Points on a hilly landscape, in no order, each with its height.
From any point a climber steps to the highest of the 4 points nearest to it. It stops when none of these is higher. Distance is the straight distance between rows; heights are no part of it.
(836) height 616: 129  125  160  102  169  128  124  154  89  128  133  167  78  112  136  92  133  119  133  118  94  110  111  116  132  127  121  153  118
(1250) height 420: 101  156  134  137  147  141  145  98  112  115  87  113  136  90  149  133  152  90  186  128  158  122  153  107  99  98  110  188  95
(1616) height 334: 162  94  104  177  147  109  154  128  169  103  127  130  131  158  74  153  79  115  108  120  115  133  133  147  131  127  136  102  116
(537) height 313: 129  96  141  117  160  107  140  141  115  129  150  159  91  122  140  115  112  125  116  112  96  112  122  134  147  150  129  142  112
(1196) height 403: 102  99  122  88  97  129  97  110  133  147  147  125  112  152  167  120  170  135  97  149  138  110  112  122  143  140  109  139  123
(269) height 352: 148  135  95  71  152  200  109  149  105  165  101  164  119  118  92  121  138  144  91  104  113  120  140  110  146  131  104  118  103
(1556) height 510: 167  140  136  174  126  132  181  102  98  88  125  161  174  103  125  140  67  107  166  95  119  166  149  139  85  151  160  95  124
(1432) height 340: 105  95  121  149  117  107  130  118  200  115  148  120  164  169  116  130  80  139  125  146  113  149  144  158  120  148  152  93  133
(401) height 561: 110  138  94  152  97  126  153  135  123  132  118  117  150  99  147  161  121  121  158  131  177  133  162  120  104  132  163  125  151
(1722) height 495: 110  111  153  131  81  76  139  105  151  130  123  53  174  101  136  164  128  146  152  180  191  151  106  179  110  141  151  81  161
(410) height 307: 161  104  118  166  143  122  168  130  133  127  112  153  138  115  103  155  62  122  141  95  125  138  146  136  124  140  142  120  110
(466) height 288: 99  127  169  153  142  134  140  108  136  97  122  112  162  97  142  102  119  76  192  116  117  136  157  143  103  98  135  153  118
(2016) height 491: 83  116  141  153  133  101  132  138  152  116  160  126  159  117  149  107  107  116  164  128  103  133  135  137  117  141  157  128  149
(1360) height 483: 156  128  146  164  144  118  160  117  112  111  117  143  137  99  124  121  98  95  176  101  109  133  138  119  100  128  150  152  133
(1843) height 345: 140  126  166  131  168  130  141  128  107  118  111  150  94  93  114  104  121  98  172  102  108  123  122  107  110  112  133  168  126
(1481) height 324: 152  86  112  158  151  109  153  127  166  121  122  143  126  135  97  151  72  121  115  107  122  133  141  146  136  134  137  115  106
(886) height 460: 160  142  144  146  147  138  174  115  89  125  95  151  120  89  101  127  108  109  186  108  128  138  134  94  100  121  134  161  136
(1401) height 443: 147  123  132  74  82  137  87  115  113  152  126  110  126  128  132  134  183  127  65  123  103  110  109  129  144  126  87  137  120
(967) height 411: 102  108  144  128  93  94  133  121  194  134  138  100  151  158  103  140  95  166  146  163  139  163  109  172  118  146  161  86  158
(556) height 422: 152  136  123  125  162  142  141  137  96  141  102  176  96  100  107  119  110  127  156  100  130  124  123  84  129  136  134  150  126
(2150) height 428: 116  102  93  137  102  104  134  117  181  135  122  119  130  159  129  145  124  138  126  150  149  140  144  138  119  139  145  117  143
(515) height 458: 118  123  109  105  96  141  93  116  110  133  115  133  128  94  145  149  166  114  119  115  159  92  133  94  141  146  119  143  131
(2013) height 266: 107  130  118  98  62  142  74  105  141  148  134  110  128  134  138  133  194  133  93  133  151  110  119  108  134  129  113  127  136
(916) height 499: 151  133  127  142  142  124  149  129  89  128  101  151  117  93  126  143  118  116  167  108  141  116  127  94  114  142  139  157  137
(639) height 342: 126  148  120  138  87  108  102  115  167  144  157  102  106  177  137  129  167  197  93  175  154  166  78  105  143  149  134  109  156
(1240) height 502: 129  138  130  101  136  137  103  136  78  129  111  144  115  83  140  138  162  112  132  111  134  86  106  94  137  141  113  149  127
(1452) height 527: 86  166  122  146  142  118  127  127  116  113  106  116  132  104  159  133  161  100  178  136  157  111  138  110  105  105  125  173  123
(572) height 633: 156  130  137  172  135  117  163  122  116  110  122  157  164  103  129  131  72  103  161  94  110  147  144  136  101  146  156  124  131
(239) height 339: 163  131  80  147  110  108  118  106  155  106  110  128  124  158  102  148  149  138  87  129  145  128  128  116  138  142  118  131  133
(1219) height 305: 144  103  97  178  130  105  148  117  181  96  124  122  168  171  93  152  72  111  108  138  122  147  149  162  111  136  142  84  124
(753) height 363: 64  153  144  144  147  106  124  134  144  121  131  104  127  116  156  115  150  100  187  141  133  120  132  130  105  94  133  157  126
(2025) height 534: 122  127  149  100  152  124  108  144  78  122  128  143  98  104  157  109  162  109  130  123  106  86  94  115  130  131  108  154  122
(965) height 306: 138  129  150  129  180  132  144  145  113  132  129  177  83  110  106  89  101  120  150  88  86  142  128  110  129  126  140  146  126
(1459) height 381: 140  152  149  65  71  162  93  122  93  175  100  92  104  53  125  150  191  110  72  127  93  84  132  111  153  120  109  133  121
(1148) height 664: 189  149  118  100  135  144  108  154  112  135  136  113  119  181  91  122  152  153  56  123  110  115  100  130  165  108  89  120  120
(1685) height 472: 182  154  110  128  111  122  99  127  118  126  147  104  132  173  123  134  162  155  39  128  114  121  97  111  165  134  91  116  120
(1359) height 329: 137  146  154  57  146  171  106  183  66  157  121  164  107  108  149  101  153  128  114  124  74  97  97  134  137  115  97  141  130
(1805) height 344: 123  141  105  122  65  119  86  108  162  130  135  114  118  167  127  130  181  161  97  146  155  137  113  105  131  135  125  125  152
(153) height 265: 136  100  149  138  173  110  149  149  126  132  151  159  94  118  119  108  89  131  121  96  89  130  128  132  156  140  134  130  107
(677) height 320: 75  140  136  77  107  140  85  134  88  148  145  108  121  108  191  115  185  117  103  142  118  83  90  120  148  119  84  137  127
(1763) height 379: 67  123  131  104  114  122  100  134  118  144  162  114  109  133  180  115  168  129  131  159  144  97  99  118  142  130  117  138  137
(1992) height 245: 143  137  119  98  200  187  122  155  84  150  119  185  92  129  129  73  115  129  114  113  75  126  142  105  133  136  117  136  111
(1522) height 333: 162  106  104  172  126  120  170  118  143  114  107  144  159  126  102  174  61  113  130  109  135  152  161  155  103  142  147  98  114
(1745) height 402: 62  155  130  127  136  117  108  137  122  122  134  110  109  118  169  121  164  116  165  146  147  98  112  113  124  115  120  151  132
(1882) height 234: 145  142  109  77  177  200  110  157  76  162  112  184  107  119  130  97  129  141  111  110  84  115  133  107  135  137  103  126  107
(1462) height 528: 76  103  150  123  101  102  120  134  162  154  153  95  108  132  151  137  143  151  157  169  161  123  99  142  145  136  145  113  148
(1831) height 263: 139  132  127  76  186  185  111  177  83  162  129  179  103  143  141  84  113  137  95  127  76  109  143  141  146  127  100  133  108
(1035) height 314: 91  122  148  152  122  106  127  131  152  98  159  154  189  144  130  128  59  146  140  132  139  166  162  174  106  154  171  80  149
(413) height 397: 162  96  141  119  152  122  138  130  133  115  162  110  96  198  105  116  119  147  70  151  97  122  117  150  162  117  103  135  99
(103) height 273: 151  150  108  106  67  131  76  97  135  133  122  111  129  132  115  133  188  135  66  117  124  113  119  104  138  141  110  130  127
(548) height 425: 96  102  120  111  90  117  109  116  165  148  142  115  107  156  146  131  158  148  126  160  159  125  115  127  135  130  131  122  143
(2042) height 494: 129  145  128  140  98  145  88  134  131  167  183  81  139  200  163  130  145  202  52  177  128  161  72  105  152  142  107  123  127
(1536) height 432: 79  165  134  152  129  106  140  142  138  115  118  102  137  107  154  124  143  113  196  141  146  128  137  135  104  94  145  142  131
(1060) height 603: 150  140  108  127  114  119  101  115  132  133  167  96  129  204  153  121  156  170  55  159  115  138  91  110  153  140  90  126  124
(518) height 224: 120  112  186  159  140  127  137  107  138  78  143  144  179  107  127  98  108  88  179  90  104  150  153  154  104  112  137  146  144
(571) height 221: 159  146  137  57  92  170  102  141  104  181  99  124  102  88  99  143  179  133  71  110  91  108  131  127  154  118  106  131  119
(1298) height 331: 74  182  125  143  119  111  124  149  125  131  114  103  126  102  159  144  166  136  179  145  182  110  124  127  123  108  134  144  131
(1840) height 429: 110  165  136  146  135  150  172  88  108  108  84  107  145  78  145  137  149  95  191  132  166  143  165  107  88  99  113  173  94
(423) height 223: 166  129  97  95  186  223  117  144  72  176  91  172  140  110  122  111  137  133  100  120  58  110  151  98  143  146  80  119  99
(1245) height 434: 183  107  101  146  158  122  143  137  135  104  150  120  97  187  85  131  120  137  73  136  119  118  101  127  163  115  121  111  124
(1485) height 518: 89  156  130  152  112  99  148  153  130  126  130  96  148  96  153  149  132  134  183  147  173  133  127  149  111  112  161  106  145
(1723) height 395: 169  101  104  137  169  138  149  143  141  111  142  135  89  173  66  125  109  131  84  123  125  124  120  133  153  104  125  112  117
(309) height 322: 147  145  109  110  184  178  138  130  91  150  95  187  97  112  102  91  108  133  154  107  110  134  141  67  120  141  119  140  129
(656) height 418: 134  158  134  129  141  142  134  115  81  112  87  128  134  81  123  145  157  105  167  118  162  101  130  79  109  130  111  175  127
(1302) height 252: 150  101  96  124  113  119  120  107  140  125  108  146  116  130  118  153  141  128  110  119  153  115  138  118  134  146  123  142  120
(441) height 506: 118  166  116  160  126  143  174  111  108  99  105  104  157  88  149  139  140  95  189  130  154  147  152  113  84  103  148  145  126
(479) height 239: 88  109  151  155  141  116  124  116  162  90  167  160  190  168  117  134  50  156  119  138  143  180  164  182  111  161  160  74  153
(117) height 600: 102  159  106  149  120  130  135  130  105  124  112  115  140  97  157  153  152  116  164  129  175  111  151  99  113  129  143  155  143
(826) height 501: 85  103  130  136  108  98  135  135  166  142  151  118  145  129  146  129  100  135  157  146  141  135  136  151  121  139  164  101  153
(1611) height 440: 125  130  133  159  143  111  146  121  118  109  116  126  141  98  145  122  123  88  180  118  121  120  138  119  105  122  144  158  134
(1597) height 634: 100  114  139  133  83  99  120  123  165  149  127  89  119  126  136  159  152  149  152  169  195  131  113  144  131  126  145  111  159
(1470) height 116: 132  112  178  144  165  117  142  126  133  109  136  163  116  104  110  91  108  97  163  83  77  145  129  126  123  118  134  159  136
(880) height 384: 151  165  88  138  72  114  78  109  148  128  141  104  133  156  130  131  173  161  61  135  135  126  113  92  144  150  116  110  136
(1665) height 332: 125  141  167  59  119  148  96  173  61  162  119  130  121  94  168  117  168  118  100  136  71  84  91  142  152  111  75  149  136
(1126) height 272: 100  91  134  157  137  109  129  123  179  102  159  144  184  153  120  131  63  133  119  128  111  149  152  167  126  157  146  94  133
(491) height 198: 150  135  136  147  177  141  160  136  119  138  117  173  98  107  99  97  73  124  162  83  96  146  136  105  125  127  140  138  129
(1503) height 431: 144  142  157  129  159  147  152  110  90  120  85  142  110  84  104  123  136  102  188  116  149  117  129  88  105  109  115  173  124
(601) height 186: 151  125  124  69  115  161  98  134  99  155  107  152  110  97  105  145  161  135  96  102  125  105  119  117  149  135  110  129  111
(1166) height 426: 112  131  116  131  83  118  156  138  136  124  122  114  167  112  136  167  100  131  158  141  179  160  144  165  91  127  185  69  152
(379) height 540: 93  164  135  153  124  110  149  148  128  107  129  102  159  103  149  124  126  117  191  138  145  144  137  149  93  105  165  118  139
(1971) height 571: 131  72  128  156  156  108  145  121  175  104  164  116  130  173  96  128  92  131  91  128  85  137  130  154  153  135  127  109  105
(1782) height 82: 166  153  117  69  112  178  101  139  113  161  100  130  113  117  79  135  167  141  68  104  102  121  127  119  147  121  103  124  108
(1697) height 406: 106  140  123  84  83  147  77  116  100  141  118  110  135  88  147  147  182  110  102  113  142  84  117  102  144  138  107  135  128
(2158) height 517: 87  151  154  156  128  106  139  145  140  100  150  118  174  113  144  109  108  114  188  132  132  143  139  149  93  107  169  113  149
(1170) height 532: 130  120  106  148  127  115  143  126  108  128  114  136  133  100  150  150  120  107  155  117  145  117  142  114  113  146  150  147  143
(42) height 564: 107  135  109  137  131  123  117  128  103  123  116  130  129  99  161  143  148  108  149  125  153  96  129  99  122  135  133  158  141
(1772) height 469: 116  151  131  153  140  129  149  111  113  108  99  112  141  97  150  129  139  84  186  124  144  123  145  110  95  103  131  172  123
(1251) height 290: 122  108  137  176  146  122  132  110  159  81  151  160  192  158  109  149  44  127  114  124  132  162  168  179  111  155  147  79  125
(649) height 211: 143  139  124  67  150  179  109  161  81  158  111  176  103  103  122  116  143  141  114  101  104  111  117  110  140  133  109  127  112
(1859) height 400: 128  98  122  121  137  108  125  129  115  130  133  150  107  113  155  133  131  114  134  115  131  103  123  114  137  152  130  144  125
(1957) height 253: 137  113  137  97  198  178  125  176  103  151  151  162  88  157  125  84  97  139  81  128  89  116  154  146  157  119  106  131  104
(631) height 398: 128  143  80  158  93  92  122  115  186  128  123  108  125  179  117  142  137  165  105  160  156  158  123  121  132  142  140  106  164
(2159) height 391: 153  120  131  68  152  163  109  158  104  156  127  159  101  146  117  117  132  142  83  118  109  109  124  143  152  119  94  127  100
(531) height 511: 193  130  110  122  159  151  128  167  107  124  168  112  102  206  87  113  116  146  59  138  121  109  102  118  168  109  115  108  143
(255) height 300: 128  121  139  176  138  117  142  122  136  85  147  170  192  132  137  133  55  118  136  108  117  160  164  167  109  158  158  91  135
(2141) height 655: 177  125  121  139  141  118  122  133  120  115  167  93  117  205  124  121  133  158  54  154  109  118  92  120  168  128  97  122  122
(189) height 399: 53  170  133  113  135  125  93  129  116  118  117  118  111  112  169  114  186  112  158  143  137  96  107  113  121  100  97  168  112
(1398) height 246: 137  160  119  80  155  189  117  146  77  153  97  177  115  87  101  111  150  133  143  102  111  114  122  71  127  137  117  135  129
(512) height 409: 148  153  146  116  166  168  142  119  86  134  85  164  102  92  91  105  137  119  184  110  138  126  131  65  106  118  119  158  139
(912) height 374: 163  97  101  150  153  130  157  128  151  118  113  146  97  150  74  145  94  127  106  113  135  128  128  133  146  117  126  123  106
(1376) height 526: 150  153  102  148  71  136  78  122  148  160  172  81  151  160  149  140  152  185  23  142  141  140  111  85  159  140  114  86  117
(1446) height 529: 102  120  97  135  89  125  124  124  134  141  119  121  133  112  144  159  143  127  143  137  184  116  157  119  125  137  147  136  153
(2126) height 476: 126  134  143  63  93  149  89  132  85  162  115  114  124  75  147  137  186  111  84  116  103  87  110  119  157  128  95  135  127
(1496) height 536: 94  179  108  155  112  123  158  139  111  119  109  100  148  90  155  157  146  125  179  141  182  134  150  117  101  113  156  133  142
(89) height 599: 128  122  147  62  76  148  81  125  96  168  130  101  132  106  163  130  186  116  68  132  98  96  109  133  146  120  79  141  129
(2011) height 189: 133  112  189  133  165  151  155  113  126  123  117  156  118  93  94  82  99  90  189  75  97  149  141  130  122  102  132  156  130
(659) height 401: 115  110  101  141  107  99  141  123  189  129  129  116  153  161  117  141  93  139  133  147  137  154  147  158  110  140  152  97  144
(690) height 309: 116  120  160  133  167  122  128  122  109  109  116  134  98  98  139  104  147  84  167  118  112  109  122  111  113  108  117  172  115
(1451) height 296: 144  134  142  55  146  175  107  182  81  170  123  165  108  125  143  107  134  140  98  118  81  99  118  146  148  119  92  131  116
(748) height 423: 111  118  127  129  91  105  146  133  161  119  137  121  168  140  123  151  86  143  149  152  166  165  140  181  92  133  173  66  148
(1006) height 83: 61  166  173  135  131  91  134  132  160  123  109  100  132  95  153  124  156  132  205  146  151  141  135  168  106  84  130  146  95
(83) height 489: 161  115  143  93  167  156  118  166  115  136  154  125  97  207  96  99  113  144  68  144  100  106  125  150  160  99  93  131  114
(784) height 449: 130  119  85  145  92  114  154  121  166  126  111  118  159  144  118  164  100  130  133  139  154  161  168  155  95  134  159  98  145
(781) height 609: 187  127  96  156  132  123  121  133  117  115  162  106  119  184  115  145  134  153  48  139  132  116  96  108  177  133  107  97  131
(1078) height 353: 146  108  132  140  158  114  150  143  131  133  128  164  99  113  122  127  90  121  135  98  105  122  129  123  138  141  139  137  111
(1898) height 461: 143  138  145  113  179  154  134  141  93  135  109  178  78  107  113  93  124  121  155  107  105  125  120  95  123  123  131  152  129
(551) height 368: 134  108  107  163  123  119  145  117  155  103  128  141  186  146  123  157  61  118  128  123  129  160  169  171  96  148  155  81  116
(541) height 430: 64  141  141  142  126  99  128  147  143  139  144  97  117  113  160  131  145  134  178  155  155  109  109  132  131  119  144  128  140
(499) height 359: 103  105  121  115  94  113  117  110  178  142  149  105  102  180  139  122  157  163  121  176  141  151  108  129  135  140  138  122  141
(790) height 354: 136  130  166  152  143  141  164  98  116  103  108  121  153  87  126  110  111  74  193  106  123  140  154  132  98  102  135  159  113
(1406) height 289: 158  119  132  66  110  146  99  134  109  152  119  140  113  126  120  136  166  134  75  113  115  106  110  138  150  127  95  133  107
(1165) height 248: 123  108  176  139  159  116  136  119  124  108  132  137  113  101  123  94  129  82  167  102  90  125  132  130  116  115  127  170  127
(575) height 454: 152  84  124  127  158  120  145  131  151  122  147  139  93  160  100  130  104  132  93  124  112  126  125  150  156  125  122  124  95
(1144) height 330: 144  174  114  113  56  124  72  109  136  154  144  86  134  143  139  118  195  151  54  133  106  127  111  94  133  133  112  119  134
(1729) height 439: 115  102  160  132  90  89  121  107  186  144  141  73  108  158  129  137  148  184  130  190  139  172  67  143  135  157  146  116  158
(1277) height 632: 157  83  123  163  159  113  156  125  162  89  162  107  117  186  78  128  100  126  83  138  87  132  113  145  159  121  131  107  121
(276) height 450: 79  179  131  125  141  136  112  113  115  115  89  118  130  96  150  131  175  101  173  132  157  103  135  101  106  103  101  187  99
(519) height 500: 97  99  176  125  94  80  125  97  159  114  143  72  187  123  128  146  89  157  145  182  169  157  94  198  104  163  160  82  160
(825) height 328: 143  115  154  71  156  148  118  168  92  155  145  164  89  145  139  104  118  141  92  126  91  104  121  150  157  126  97  138  103
(348) height 497: 134  160  111  155  64  87  112  115  173  134  115  101  119  149  111  159  152  181  119  166  186  158  117  125  125  139  149  102  183
(1460) height 522: 92  126  170  133  107  79  133  130  141  122  149  81  175  102  141  144  101  149  171  165  168  138  102  185  115  140  167  79  155
(1915) height 304: 142  89  101  158  125  107  151  118  168  124  117  137  147  136  114  159  80  119  126  123  129  138  155  150  118  145  144  113  119
(634) height 625: 97  138  120  154  119  106  142  146  139  122  137  118  156  109  152  129  107  117  178  135  137  136  144  137  101  127  167  116  151
(415) height 493: 125  126  134  144  80  79  119  112  183  140  126  90  118  156  119  150  153  173  127  177  166  162  92  137  123  142  143  110  174
(1321) height 464: 91  169  128  102  120  140  85  130  88  120  106  116  132  77  155  133  187  106  126  120  133  76  101  93  136  129  96  152  118
(220) height 468: 147  130  118  101  96  120  93  107  131  139  149  106  130  184  145  117  174  155  60  149  101  129  101  122  141  131  85  136  122
(989) height 608: 152  128  79  160  123  104  121  114  158  110  143  107  119  188  128  133  142  154  73  155  133  135  106  113  154  145  120  111  138
(476) height 414: 123  103  97  150  126  100  135  111  184  115  152  96  121  198  121  121  124  151  95  162  112  149  115  132  141  141  130  113  130
(1784) height 419: 146  117  121  91  172  155  127  155  103  152  129  175  80  127  122  113  111  139  106  108  118  114  124  124  148  133  121  130  104
(1156) height 573: 183  109  139  131  164  141  137  171  111  118  186  102  97  222  88  104  99  146  64  150  95  112  107  133  173  110  122  122  145
(780) height 341: 124  77  133  121  147  103  138  124  140  129  157  139  98  149  139  123  114  133  99  132  96  121  130  146  161  144  120  133  101
(694) height 610: 189  150  88  116  152  171  117  167  109  129  141  121  115  179  75  114  141  146  60  120  122  113  110  109  161  107  109  103  136
(135) height 257: 88  147  159  140  146  148  153  96  134  118  106  116  150  76  166  114  120  80  201  118  140  140  170  143  104  93  121  166  85
(1786) height 421: 82  173  144  150  122  83  139  144  136  124  116  89  138  97  153  142  155  138  193  157  169  131  114  155  117  99  142  125  129
(1405) height 477: 133  138  135  170  128  116  148  123  120  94  141  148  183  113  145  122  81  101  167  109  118  153  156  146  90  140  167  107  142
(65) height 424: 113  137  129  89  72  134  85  111  140  156  157  103  127  179  153  115  191  160  81  160  125  139  88  117  132  126  98  140  133
(445) height 427: 94  181  128  103  101  153  84  126  89  131  97  105  140  55  140  144  190  103  121  109  132  70  113  81  138  140  101  145  118
(1304) height 382: 179  126  73  130  169  173  136  145  126  115  123  144  97  172  53  122  116  130  82  119  137  120  123  109  146  103  127  109  130
(1299) height 358: 74  111  127  128  122  109  122  139  143  139  158  113  113  126  166  116  135  125  149  147  131  107  117  123  134  135  140  133  144
(771) height 167: 163  107  109  98  135  140  119  127  128  133  113  156  97  142  99  140  140  141  95  109  140  119  119  129  148  132  113  131  101
(947) height 530: 78  124  156  138  106  83  131  141  150  151  141  82  133  107  151  146  133  149  174  163  170  123  96  157  135  132  148  102  148
(372) height 435: 155  142  163  134  149  162  186  97  95  131  90  150  119  92  90  111  102  103  206  107  131  141  149  97  99  103  129  154  131
(2089) height 388: 114  128  148  111  80  122  98  119  156  150  163  96  101  185  146  123  180  189  101  181  139  160  69  124  134  141  119  131  142
(686) height 539: 151  116  92  118  189  177  137  144  114  149  119  174  90  130  100  107  90  134  112  107  123  128  146  105  148  127  123  124  101
(154) height 563: 89  133  144  144  109  95  145  148  139  129  141  103  157  110  145  139  107  137  182  152  160  136  122  157  111  123  168  95  152
(1124) height 543: 132  135  104  162  113  127  172  122  107  115  112  130  160  92  148  155  107  104  167  122  147  140  158  120  91  139  163  128  140
(735) height 276: 159  101  104  150  130  121  156  118  127  129  103  152  125  111  111  165  90  124  131  107  147  128  146  123  123  146  136  135  119
(1486) height 566: 122  128  134  137  65  88  124  113  165  136  111  87  129  126  116  169  156  161  140  171  198  152  125  152  116  124  149  105  175
(2046) height 275: 160  111  105  118  126  113  113  109  138  120  131  124  114  174  118  133  158  145  73  136  125  119  111  129  150  131  101  133  109
(1106) height 377: 71  191  130  135  122  124  129  127  130  118  93  110  124  98  155  139  172  125  193  137  172  126  142  128  105  89  118  173  108
(1374) height 627: 51  170  141  130  138  105  112  134  144  122  111  111  109  114  159  119  170  116  180  147  150  112  119  133  111  90  111  170  108
(979) height 160: 145  128  158  150  173  127  153  140  130  123  132  171  109  108  98  87  82  116  152  75  75  148  135  122  132  127  138  141  130
(1700) height 562: 183  101  134  148  152  122  140  149  110  114  188  86  109  212  111  123  103  156  55  159  103  119  95  125  182  129  120  111  143
(543) height 459: 81  129  116  119  91  127  98  129  137  144  139  113  117  122  157  144  165  136  141  145  183  102  122  116  142  133  126  130  146
(1200) height 455: 171  113  87  163  142  104  137  116  156  101  132  114  110  176  96  145  126  135  80  145  129  126  108  124  148  133  119  113  129
(407) height 193: 146  99  154  67  112  135  102  134  102  153  139  132  117  151  153  120  149  140  73  137  100  102  107  150  153  130  82  142  107
(894) height 492: 97  127  134  149  144  101  128  131  122  113  135  123  129  109  159  117  133  96  161  127  120  109  132  114  112  128  142  152  138
(145) height 387: 139  135  167  140  139  161  190  82  99  107  91  115  147  72  126  121  112  79  205  111  141  141  160  124  107  98  122  150  103
(584) height 404: 112  141  149  164  134  121  145  121  125  90  133  122  174  105  140  107  110  90  189  119  118  146  153  142  85  107  156  134  138
(851) height 389: 110  125  125  159  118  116  143  123  136  102  146  150  186  127  145  138  66  120  151  121  132  161  160  163  94  152  171  83  140
(275) height 433: 173  123  102  101  173  177  128  157  118  127  142  135  97  189  80  98  118  135  77  129  114  115  127  131  154  98  113  123  112
(186) height 259: 98  88  133  151  127  101  130  131  166  120  160  135  159  135  141  123  79  129  133  120  102  143  144  149  130  158  149  108  133
(1141) height 240: 160  132  135  163  152  127  177  129  112  131  113  164  126  106  98  120  62  118  167  83  108  148  138  115  113  131  147  130  131
(359) height 182: 76  192  134  123  117  139  155  107  129  124  84  113  131  82  157  142  167  123  199  134  179  147  164  127  94  86  123  178  85
(818) height 318: 96  84  119  138  115  106  132  111  195  126  156  105  133  178  122  117  105  147  114  154  104  155  129  149  136  145  143  113  129
(2019) height 232: 161  125  98  91  197  217  111  147  77  161  103  176  128  129  129  93  119  130  98  117  73  117  152  107  140  144  95  120  98
(1810) height 169: 155  112  111  94  104  134  101  110  127  132  116  142  118  134  111  143  167  130  86  110  138  109  121  122  145  141  107  137  113
(1293) height 473: 107  133  142  136  86  87  150  131  133  126  114  73  154  87  138  178  135  142  157  161  201  150  122  173  116  125  158  80  150
(1096) height 297: 143  89  103  132  128  112  131  115  143  124  122  144  106  143  123  147  118  129  111  124  134  116  131  130  139  144  123  134  110
(1390) height 111: 128  115  150  169  146  95  142  130  136  99  148  156  164  114  131  112  78  111  147  91  91  140  140  140  117  147  150  125  139
(1943) height 315: 176  123  96  130  138  124  121  122  136  107  122  129  103  169  91  141  143  144  73  126  134  119  108  121  158  124  110  125  116
(178) height 133: 135  158  136  68  118  173  101  147  74  164  100  141  114  60  106  143  171  123  111  102  109  89  111  95  150  135  110  124  124
(2029) height 62: 147  131  164  142  164  148  161  119  126  127  111  169  109  106  88  81  84  105  182  80  89  148  144  111  114  109  135  152  136
(67) height 545: 116  134  115  139  59  112  115  117  165  140  116  106  122  138  114  161  161  159  137  155  199  138  142  131  121  123  152  120  169
(511) height 405: 127  130  100  152  102  132  166  121  127  106  123  145  178  125  140  158  71  117  145  123  151  170  169  156  80  150  174  69  131
(151) height 656: 159  127  181  148  138  155  181  94  110  107  111  158  147  94  90  101  81  96  201  84  109  158  150  133  101  108  144  139  129
(1155) height 470: 107  106  98  120  96  119  112  115  145  138  131  126  117  137  150  141  150  129  125  139  165  116  135  121  135  138  131  137  142
(34) height 471: 138  110  126  148  148  105  142  130  113  125  120  148  114  101  141  131  110  104  153  108  119  115  126  109  124  144  143  148  130
(1044) height 249: 72  166  145  137  136  128  144  120  142  121  101  105  136  98  161  125  146  104  200  135  151  142  155  144  98  83  131  161  96
(219) height 416: 118  127  105  135  94  116  148  120  150  108  126  129  175  148  116  158  71  134  139  139  163  177  160  181  81  143  178  54  134
(1018) height 531: 158  127  115  164  128  119  173  121  104  125  113  149  152  98  131  155  85  108  164  102  133  143  148  119  100  146  156  132  133
(1345) height 442: 145  153  78  153  89  110  93  106  157  118  137  116  130  171  125  138  162  165  70  136  147  136  115  94  144  152  122  114  144
(1566) height 475: 141  143  92  143  100  113  102  114  149  125  154  104  126  186  143  126  161  170  67  154  134  144  102  99  152  141  107  113  137
(2140) height 380: 141  137  149  52  114  163  103  166  75  170  117  140  115  93  144  132  169  126  92  117  92  93  105  134  154  121  95  131  130
(320) height 548: 175  133  105  147  107  132  90  127  127  141  174  82  150  174  141  146  142  165  25  140  134  126  105  95  175  135  102  94  125
(487) height 378: 101  88  116  112  112  111  119  113  156  139  153  123  107  160  154  122  141  135  116  154  130  123  128  132  139  149  128  132  126
(39) height 197: 125  98  124  154  138  98  139  129  148  124  138  144  142  116  142  131  85  114  140  114  107  127  145  136  124  151  146  129  126
(274) height 350: 119  128  168  143  155  145  157  94  117  110  98  117  133  78  142  116  116  76  194  111  135  132  155  130  107  93  118  173  101
(1507) height 452: 107  113  128  126  80  95  138  131  168  143  129  102  148  131  123  159  113  146  155  160  171  152  130  169  111  128  165  86  162
(919) height 383: 92  129  154  147  156  124  130  114  136  107  112  116  130  101  150  110  141  76  184  122  122  121  146  125  107  95  123  175  113
(722) height 183: 132  127  160  120  192  154  141  138  115  129  128  179  78  111  101  57  110  110  154  89  69  153  144  114  126  115  132  153  133
(240) height 407: 163  148  134  79  70  135  83  115  113  158  113  95  116  118  119  132  193  133  50  123  88  114  121  124  141  119  91  136  124
(553) height 188: 126  90  135  156  149  101  143  135  156  118  150  148  138  122  129  126  78  121  125  104  92  138  140  147  142  156  138  121  117
(2091) height 165: 118  114  155  180  150  106  130  122  143  80  159  175  194  131  137  120  65  124  136  97  102  159  149  159  122  156  146  110  147
(1153) height 488: 108  114  142  66  80  147  82  122  112  162  156  103  135  150  177  120  182  132  79  154  113  111  101  134  140  118  82  141  131
(1707) height 487: 114  103  94  139  103  111  138  123  158  138  122  125  138  130  144  150  116  125  141  134  157  132  156  138  114  139  154  123  147
(136) height 298: 180  160  116  103  95  124  94  120  126  134  118  110  127  143  99  137  178  143  56  110  106  115  111  113  152  130  98  122  113
(642) height 647: 161  111  84  99  187  209  118  144  107  143  114  154  115  154  91  101  118  130  82  119  112  118  151  116  145  120  103  120  103
(282) height 490: 156  116  121  76  163  174  115  158  115  151  130  149  99  170  102  108  126  143  76  122  112  111  133  144  149  106  97  122  95
(457) height 35: 137  119  181  171  151  118  142  109  126  71  145  180  178  121  115  102  83  108  161  81  99  166  146  154  110  129  139  133  148

Where does a climber stop that starts at each point below?
(1992): (642)
(2029): (836)
(1376): (2141)
(1722): (634)
(886): (117)
(519): (634)
(825): (642)
(537): (117)
(690): (117)
(1044): (634)
(153): (117)
(2013): (89)
(771): (989)
(103): (989)
(748): (634)
(2091): (572)
(1810): (89)

Call two points neighbours if one is among the 4 nearest of the other. Go from one point of each pair to the other, from neighbour to neighbour, staying as high as possible. Name the lowest point that can't be avoided.
(1277) / (634): (1697)
(1148) / (575): (1245)
(1374) / (634): (1745)
(1148) / (989): (1566)
(117) / (572): (1018)
(1156) / (642): (83)
(1597) / (117): (1446)
(1156) / (89): (65)
(151) / (117): (372)
(117) / (836): (1240)
(1156) / (2141): (1700)
(1148) / (1156): (531)
